Each scene shows the same named points in several views. A view is turned or mirrored, and shifted as a whole, has a little noise and may leave points out.
(in the rows, 128 means zero)

Scene 1
View 1
gagu: [ 92  96 113 133 127 113 154 139 136 133 118 137]
Suzos: [ 99 121 129 129 108 151 177 141 121 152 141 111]
Kive: [ 98 111 134 130 125 135 133 140 140 119 115 143]
Kom: [ 99  91  79 170 121 105 187 152 139 145 127 117]
tobof: [105 113 106 166 125 121 150 154 154 116 117 139]
Fazi: [ 93 124 162  96 111 162 154 131 115 147 135 122]
loga: [ 98 112 130 129 119 137 153 140 131 137 128 129]
kanun: [ 98 118 142 125 117 146 152 143 131 135 128 127]
Vuna: [ 99 106 121 148 133 119 125 149 153 106 104 159]
Vel: [112 120  82 196 105 137 205 164 137 151 153  97]
Lele: [107 147 186 113 121 174  96 144 145 102 116 154]
Zos: [ 88 101 128 100 114 135 176 126 110 160 134 119]
ganal: [ 99 117 109 144 102 151 204 146 116 166 154  96]
fub: [ 96 101 125 128 129 121 142 137 137 126 113 144]
bim: [ 99 119 144 120 122 142 138 140 135 125 121 137]
View 2
ganal: [181 119 196 147  82 129 154 110 113 145 171 191]
Fazi: [149 123 169 165  87  84 103  94 156 119 168 169]
gagu: [132 165 181 137  97 114 124 142 121 123 144 153]
Kom: [153 148 189 137  93 129 147 139 102 138 152 168]
Lele: [146 180 143 123  95  39  88  98 191 101 164 138]
Kive: [150 171 173 124  95  98 126 130 130 122 154 156]
loga: [147 157 175 140  94 100 121 122 137 124 158 158]
Vel: [197 155 190 108  87 119 171 123 112 147 176 182]
Zos: [141 115 184 172  86 114 116 114 125 126 154 173]
Suzos: [163 132 182 145  89 108 133 109 130 131 167 177]
fub: [127 167 172 138  98 103 116 140 130 119 148 150]
Vuna: [134 195 165 115 101  93 117 150 133 114 144 134]
kanun: [153 150 172 140  92  91 119 115 143 122 163 161]
View 3
Zos: [137 152 150 137 162 116 130  77  95 136 149 142]
loga: [146 127 143 132 156 132 125 107 121 143 130 143]
bim: [137 129 139 138 153 129 111 118 131 146 123 144]
fub: [153 118 133 133 136 126 107 104 123 126 127 148]
ganal: [167 133 170 121 197 145 166  73  85 145 147 128]
tobof: [184  89 142 121 143 147 122 112 132 128 114 140]
Kom: [200  93 153 118 148 141 144  72  97 115 135 132]
gagu: [160 123 143 132 146 124 130  81 101 121 136 142]
Fazi: [109 163 150 142 178 124 125 107 114 160 141 145]
Vel: [207  92 169 106 190 166 177  80  97 145 133 122]
Suzos: [147 136 158 130 181 139 149  95 103 150 139 136]
Kive: [158 110 140 128 153 138 120 111 130 138 122 138]
Vuna: [163  96 126 124 126 135 102 122 143 127 108 146]
kanun: [154 115 143 129 163 142 125 112 125 148 122 140]
Lele: [ 99 135 133 138 164 136  91 163 169 172 108 154]
View 4
fub: [108 169 151 176  94 124 136 133 133  85 161  85]
tobof: [115 180 125 158 118 117 136 125 125  86 132  99]
Vel: [132 148  76 142 155  91 138  74 121 109 150 113]
Kive: [102 158 140 169 111 110 129 121 132  88 143  92]
Vuna: [103 188 155 170 103 126 134 148 129  79 129  92]
Kom: [135 178  97 146 125 126 151 104 121  97 169 106]
Lele: [ 65 134 195 199  87  86  98 151 145  79 114  75]
Suzos: [111 124 123 170 109  96 126  97 138 103 177  90]
gagu: [114 170 135 170 100 129 141 124 128  90 168  93]
bim: [ 88 144 166 181 100  99 117 133 136  84 133  83]
kanun: [ 97 141 149 177 102 100 122 118 137  93 159  87]
loga: [106 146 141 177 100 110 127 120 134  92 161  86]
Fazi: [ 91 113 157 192  86  92 113 108 146  98 183  76]
Zos: [112 130 133 179  89 114 133 105 138 100 209  81]
View 5
tobof: [140 128  89 120 128 163 126 113 112 120 137 140]
Kom: [150 112  92 164 144 188 127 117 139 130 123 128]
Vel: [184 106 110 163 127 200 142  82 170 113 132 139]
Lele: [119 122 107  65 118  70 146  57  82 133 152 137]
loga: [133 110  99 130 137 129 139  87 121 140 128 124]
Suzos: [147  98 107 149 137 133 146  67 142 145 125 121]
Kive: [136 120  96 125 132 138 138  95 115 131 136 132]
Zos: [122  94 100 164 154 118 147  78 132 164 115 111]
Fazi: [127  95 110 130 140  93 152  50 125 162 127 115]
ganal: [169  75 119 179 141 153 156  49 177 149 116 117]
kanun: [136 108 104 126 135 119 146  74 121 144 132 127]
bim: [124 115  97 118 135 112 137  83 112 143 133 129]
fub: [115 121  82 141 149 136 125 122 106 144 121 123]
Vuna: [122 134  86 105 128 137 124 118  94 125 140 136]

In a view up to two points have been moved. Name them for each view, in the order of its rows, or write none.
view 1 -> Kive
view 2 -> Kom, Vel
view 3 -> gagu, kanun
view 4 -> bim
view 5 -> ganal, fub
